A landscape with many valleys, sampled at points; each row gives a point and its height.
From any point a ball takes the steepest step (drop divided by distance) to one of its 4 nearest points. It stops when none of these is lower. Distance is the straight distance between rows; heights are no part of it.
z327: [ 97 146 108 161  71 130 107 156 130 112 157 126 159 161 118  71 137 158
  33  97 140 148  98 139  87 101 145 159 110 124 128]  height 3.99
z430: [151 105 179 142 153 159 140 108 103 151 157 124  84 103 125  77 127 154
 137  81  76 157 158 167  86 104 103 132 143 126 129]  height 6.76
z934: [151 135 145 114 124 157 159 107  87 148 111 136  82 111 146 155 112 108
 154 153 121 117 152 120 146 145 122 106 116 131 124]  height 5.35
z141: [126 164  84 178 132 117 147 108 120  95 147 121 104  93 156 143 120 161
  93 120 138  87 139 113 187 121  92 116 147 140 134]  height 2.48
z287: [152 123 194 118 146 137  80 132 101 160 127 146 101 137  78  58 150 112
 172  96 117 182 143 146  41 108 129 137 131 118 134]  height 6.62
z863: [165 160 131 143 119 130 158 100  92 146 139 107  69 114 142 123 150 203
 129 137  96 124 188 169 114 121  81 107 125 110 131]  height 5.73
z720: [147  72 153  52 198  97 127 148 166 157 114 148 164  98 102 136  94  73
 202 152 165 150 125 105 111 120 134  99 160 120 165]  height 4.06
z577: [ 81 169  89 194  45 143 139 133 110 131 122  98 132 149 153 111 143 195
  36 101 101 135 148 173 127 122 138 174 109 116 141]  height 4.85
z203: [132 162  96 132  94 136 148 117  92 133  80 117 116 114 136 217 104 105
 149 150 141  74 106 109 178 180 145 143  77 114 119]  height 5.67
z636: [119 156  68 197  74 106 129 126 128 104 133 114 142 114 114 172 106 131
  86 135 118 101  83 107 188 142 118 166 100 147 125]  height 5.66
z906: [102 162 134 136 152 139 143 140 170  54 172 140 176 149 141  86 130 115
 117 114 186 102 108 112 157  92 150 108 150 181 145]  height 4.84
z273: [161  84  97 123 155 101 107 126 136  88 158  95 151 117  81 140 107 125
 138 150 119 120 125 120 108 138 105 120 151  91  91]  height 4.98
z265: [ 83 191 118 156 115 136 187 158 120  77 119 159 167 156 113 110  98 147
  61  83 171 100 112 104 172 115 164 128 179 201 153]  height 4.27
z983: [100 145 137 121 121 145 127 165 129 136 102 119 141 144 126 114 129 108
 127 145 159 119  98 124 131 136 152 131  91 135 130]  height 4.95
z306: [ 99  97 124 115 137 151 151 130 116 115 102 145 136 136 171 169 126  91
 149 127 156 118 121 118 176 127 148 107 114 151 129]  height 4.16
z293: [219  93 124  92 159  80 112  94 136 141  99 143 117  87 121 141  56  97
 202 155 110 142 129  79 105 147  99 114 202  74 118]  height 3.42
z90: [127 111  43 164 159  59 111 134 151  62 192  93 161  95 109 184 154 127
 100 154 130 112 106 116 139 137  98 148 149 102  93]  height 4.72
z261: [208 108 117 154 151 115 116 105 107 169 129 112 104 101  90 135 131 111
 160 118  85 125 125 140  79 151 102 132 143  63 108]  height 3.03
z233: [195  96 118  89 146  70 117 119 121 154 125 133 110  62 118 180  79 134
 200 150  85 120 139 104 121 128  88 105 151  56 113]  height 2.97
z987: [175 100 114 107 134 104 104 128 154 176 110 126 110  85 144 183  85 103
 191 184  98 115 115 110 132 174 117 130 119  78  89]  height 3.06
z176: [188 119 135 135 122  91 134  84 114 174 133 142 104  88 118 155  78 145
 154 136  46 142 144 123  84 141  84  80 161  95 121]  height 1.97
z600: [189  99  99 105 171  95 140 112 134  97 128 116 132  62 119 182  63 140
 204 126 110 110 154  94 169 144  80  83 150 108 128]  height 3.60
z817: [118  98  88 137 183  81  92 152 182  87 182  90 174 155 103 134 161 117
 141 142 152 110  83 117 115 125 143 127 132 139 116]  height 4.14
z744: [143 120  74 172 134  98 125 116 137  90 164 105 111  94 152 164 141 135
 118 149  99  88 122 139 153 133  76 123 119  94  74]  height 4.96
z888: [118 115  51 131 170 103 121 115 155  93 172 118 174  98 126 165 110 125
 120 124 160 106 119 125 161 142 127 133 123 112  96]  height 4.88
z380: [ 98 122 154 105 102 178 118 123 117 151 115 122 130 168 171  89 187 120
 120 110 124 153 113 157  93 110 181 163 102 136 133]  height 5.38
z276: [ 96  98 172  60  92 198 123 119 101 162  91 121  99 143 178  98 137 153
 113 108 117 165 157 143 115 107 150 148  94 164 140]  height 5.91
z490: [127 123 156 108 161 151 153 113 114 108 112 147 118 118 133 125 123 123
 152 123 141 131 157  85 135 124 105 118 153 135 153]  height 4.11
z367: [145  84 137  88 156 124 147 139 137 124  80 124 110  96 124 168  93 107
 205 176 129 111 125  94 140 160  98  86 134 121 152]  height 3.90
z315: [122 151 128 167 107 143 141 111 131  85 141 113 112 121 140 101 131 138
  80 133 119 110 124 130 142 131 141 133  95 112 106]  height 0.84
z741: [ 70 104 156  98 129 157 189 104 119 130  51 153 136 111 137 182 136  71
 191 170 140 141 145 112 173 139 117 127  96 156 174]  height 6.15
z9: [121 128 178 122 148 169 136 122  99 150 111 141 119 142 120  71 136 152
 125 113 146 123 154 128 120 116 122 112 148 162 163]  height 2.77
z872: [ 66 132 152  95  94 170 139 148 141 136  98 131 132 172 141 104 143 100
 143 118 161 143 132 155 112 141 168 135 113 152 139]  height 5.10
z631: [132 123 150 132 125 176 146 116 112 168 126 136 103 108 139 105 148 137
 114 127 128 145 150 148 112 116 138 134 109 103 125]  height 4.37
z795: [102 120 123 103 110 159 142 146 119 168  77 135 127 126 148 173 140  85
 171 145 142 121 130 129 158 181 139 129  75 125 136]  height 5.26
z884: [122 128 158 141  96 162 116 143 132 152 131 101  99 138 141  68 164 147
  88  94 115 137 160 143  72 122 147 158 120 121 109]  height 5.12
z32: [115 111 169 125 143 144 102 130 156 110 143 139 161 189  91  64 157 115
 116 110 142 159 113 144  73  96 141 143 135 165 132]  height 4.09
z48: [127 123  76 176 176  76  83 122 133  46 184 106 170 113  93 139 120 133
  62 136 125 115 130  96 145 116  73 133 178 134 133]  height 4.52
z529: [ 81 123 118  82 113 127 139 159 163  92 117 132 192 182 123 144 127  65
 158 164 179 130  37 128 126 146 180 129 106 142 129]  height 5.52
z78: [196 150 131 141  95 120 146  88  93 142 144 128  50  87 139 129 128 161
 149 145  79 117 156 148 118 125  68 105 132 100 119]  height 5.23
z191: [ 86 115 168 132 139 113 116 140 155 106 154 168 195 166 110  80 150 119
 129 103 198 133 139 136 132  65 164 111 172 228 178]  height 5.13
z272: [152 129  71 144 137 113 116 117 110 157 143 110  95  77 139 189 118 112
 120 142  90  95 131 131 168 165 101 145 110  97  67]  height 5.22
z881: [107  79 149 137 170 116  75 137 159 157 130 114 151 154 106 109 160  85
 160 142 176 137  84 125 107 143 161 134 106 131 119]  height 4.62
z724: [137 155 147 128 100 156 127 125  95 187 126 102  80 137 152 113 147 168
 121 132  54 159 153 173 103 139  97 159 122 100 125]  height 6.07
z14: [ 76 121  85 137 140  93 126 156 165  81 134 133 171 148 121 174 139  87
 113 127 188  76  77  93 160 152 150 119 114 129 122]  height 5.15
z236: [179 135 100 156  83 136 144  96 104 166 122 112  65 104 173 163 104 168
 113 132  55 115 135 148 140 139 104 143  89  96 111]  height 5.36
z958: [ 72 125 125 104 144 119 164 138 128  83 134 142 179 148 123 156 122  76
 171 153 181 117 101 110 170 124 138 113 120 178 160]  height 5.07
z282: [121  73 142  84 226  83 106 170 166  99 140 120 202 142  98 144 133 102
 191 130 189 145 109 107 136 119 151  73 148 185 155]  height 5.00
z789: [180 156 133 111 104 111 141 102  89 134  93 122  76  75 134 190 132 141
 159 140  79  98 187 109 175 133  68  74 132 126 117]  height 6.20
z587: [ 82 195  95 176  81 149 157 136  97  95  98 155 140 114 178 117 106 152
  74 105 138 101 128 117 181 138 131 136 135 136 140]  height 3.58
z609: [187  84 126  73 145  99 105 135 170 165 107 143 120 132 120 141  97  77
 199 176 117 131  92 126 127 196 138 125 127  76 117]  height 3.77
z377: [158 123 203  86 107 148 136 128  97 174 109 139  73 131 151 116 146 148
 124 110  91 146 167 150 103 102 144 124 124 124 151]  height 5.64
z594: [110 104 122 151 212 103 110 139 154  99 175 109 195 103 108 127 150 107
 111 120 158 141 120 106 141  96 118 117 162 150 125]  height 4.17
z431: [ 81 192 118 166  88 143 139 163 114 100 126 132 160 187 147  61 124 161
  13  96 136 143 110 137 132 131 177 178 109 148 149]  height 4.30
z969: [145  84  98 129 221  76  87 138 161  30 172  82 196  82 106 152 110 141
 156 138 145 124 103 102 166 121  91 118 156 125 140]  height 4.44
z463: [121 121 162  58 112 174 119 143 112 212  75 141  85 154  99 150 133 134
 148 145 107 148 126 130 112 142 149 152  69  83 131]  height 6.81
z73: [ 72 118 112 113 159 123  97 145 155 129 119 131 159 129 124 146 124  65
 146 142 178 131  69 137 158 154 165  95 117 146 120]  height 5.14
z756: [124 149 113 183  80 156 116 119 104 133 119 106 100 119 145 140 149 162
  82 125 113 110 128 139 109 125 118 128  99 106 112]  height 3.45
z386: [183  88 171  69 171  91 110 128 132 181 117 178 117 132  98 123  88 101
 206 125 131 166 134 100  74 129 129 119 174  97 147]  height 3.80
z321: [186 134 125 121 100 120 112 104 115 173 125 107  67  92 139 160 139 146
 139 132  59 107 145 145  91 171 108 129 118  77  93]  height 4.08
z211: [ 80 156 104 182 121 124 137 146 159  91 139 152 178 195 120  95 145 145
  64 105 174 120 106 134 138 129 194 132  96 158 104]  height 4.33
z892: [147 109 157  97 148 138  83 114 110 182  89 133  90 141 110 101 120 108
 171 129 103 151 112 136  59 115 139 153 121  82 121]  height 6.61
z836: [179  99 163 119 129 123 136  91 122 135 123 143  97  91 124 136 119 142
 170 129 113 150 163 106  93 118  92 117 166 107 128]  height 3.76
z766: [ 54 125 134 100 126 127 167 156 124  91 121 177 198 159 135 138 135  97
 123 126 207 130 107 100 155 107 177 129 133 201 164]  height 4.87
z771: [ 85 151  99 137 108 126 177 136 117 102 117 114 125  98 159 152 123 125
 131 115 152 114 126 105 171 102 133 101 137 157 127]  height 3.33
z64: [132 125 112 139 150  87  94 121 149 113 174 123 163 156  85  87 156 102
 113 131 148 112 109 147 112 100 120  93 164 132 114]  height 3.83
z566: [108 168  96 200 101 128 136 121 144  82 158 144 127 142 109 111 118 156
  36  96 114 126 131 119 142 112 130 161 155 153 141]  height 3.22
z678: [ 92 145 163 129  90 183 142 140 118 121 127 125 115 149 165 111 125 152
 100 123 102 137 144 136 123 102 154 156 125 157 128]  height 5.65
z132: [123 136 186 100  95 166 149 129  95 175  74 130  57 114 153 152 132 151
 153 122 107 160 181 132 114 124 120 127 120 144 134]  height 6.18
z31: [135 117 171  82 110 166 107 141 103 179 153 127  82 147 113  90 127 146
 135 115 102 171 141 159  86 115 165 188  90  99 126]  height 6.37
z871: [146 138  88 135 116 124 140 104 130 126 130 122 118  89 157 180 122 120
 164 132 105 112 154 119 139 160 111 115 126  98 111]  height 5.20
z422: [106 138 137 113  88 159  95 134 109 171 109 100  79 152 171 122 131 190
 106 113 100 163 142 186 117 105 175 178  95  95 124]  height 6.32
z558: [129 127 100 112 162 120 131 132 150 115 124 127 136  94 120 132  96  83
 164 148 155 122 141 119 160 124 121 112 121 105 122]  height 4.57
z253: [145 119 185  73 114 150 166 117 116 164  69 173 100  88 123 155 117 107
 155 136 118 136 160 130 141 109 114 106 123 131 136]  height 6.06
z769: [ 90 128 143 122 140 111 120 151 165 110 135 141 187 191 120 106 151  97
 129 132 211 126  94 136 161 112 161 120 124 191 154]  height 4.90
z417: [184 171 114 156  78 132 128  86 137 163 130 114  83  97 131 105 129 188
  95 143  45 127 162 182 104 135  78 142 127  91  92]  height 5.95
z689: [ 79 161  51 177 116  90 144 127 116  47 152 141 165 129 109 154 105 121
  93 140 153 107 111 111 180 134 170 128 127 151 127]  height 5.41
z940: [184 140 182 116 119 153 142 108 117 174  92 136  60 106 136 134 126 138
 141 132 109 137 164 138 118 121  99 101 145 131 144]  height 5.34
z962: [135 135 119 199 164 116  96 107 151 113 205 114 158 121 126  56 158 137
  48  80 141 110 159 117 129  76  87 134 197 199 144]  height 2.23
z394: [166 111 170  90 146 158  97 117 109 193 122 134  91 143 116  79 138 153
 141 108 105 159 136 153  87 136 143 149 125 112 133]  height 6.33
z149: [ 50 145 159 107  88 165 103 202 169 107 158 152 179 243 135  73 159 145
  86  94 173 147 108 147  90 104 184 156  99 144 147]  height 4.75
z957: [ 76 120 149 130 118 167 152 153 125  98 122 186 172 186 143  74 142 143
  94  86 172 143 141 129 128 113 161 137 145 185 159]  height 4.81
z833: [152 145 100 161  98 102 144 110 113 106 109  97  93 107 129 210 119 124
 117 167  92  91 132 121 178 169  97 123 109 126 109]  height 5.29
z919: [ 68 154 132 127 114 144 146 183 137  98 121 157 208 188 126 107 161 130
 114 103 199 119  85 102 128 153 191 130 106 154 146]  height 4.58
z217: [148  84 142  93 191  72 103 151 179 135 147 120 156 115  96 136 116  80
 177 170 144 146 102 130  88 136 132  94 144  82 111]  height 4.54
z472: [167 126  95 173 113 111 113  86 136 136 192  92 112 127  91 101 161 148
  84 101  97  94 117 161 101 115  78 133 138  93  97]  height 1.57
z524: [ 92 142 158  91  83 169 119 147  80 182  99 118  96 171 138 118 147 144
 119 120  73 185 135 159  98 118 161 169 103 141 141]  height 5.83
z523: [174 118 157 117 186 100 114 124 158 125 159 135 154 109  98  69 140 128
 160 124 137 138 131 105 105  93 104  94 159 140 144]  height 3.94
z548: [142 136 133 160 142 123 120  89 142 110 165 135 112 119 129 115 138 129
 123 123 131 127 133 129 126 107 110 104 150 118 116]  height 3.08
z959: [106 175  60 183  80  96 149 172 112 119 124 117 168 177 101 102 121 154
   5 113 142 121  99 115 152 166 146 173 107 131 117]  height 4.83
z522: [148 174 151 158  82 159 152 100 109 152  91 122  85 143 189 130 142 190
 102 126  78 137 164 150 132 128  83 138 124 147 134]  height 6.12

For each start below, name the point where the ball stops.
z863 => z176
z833 => z315
z766 => z315
z417 => z176
z282 => z176
z217 => z176
z957 => z315
z881 => z315
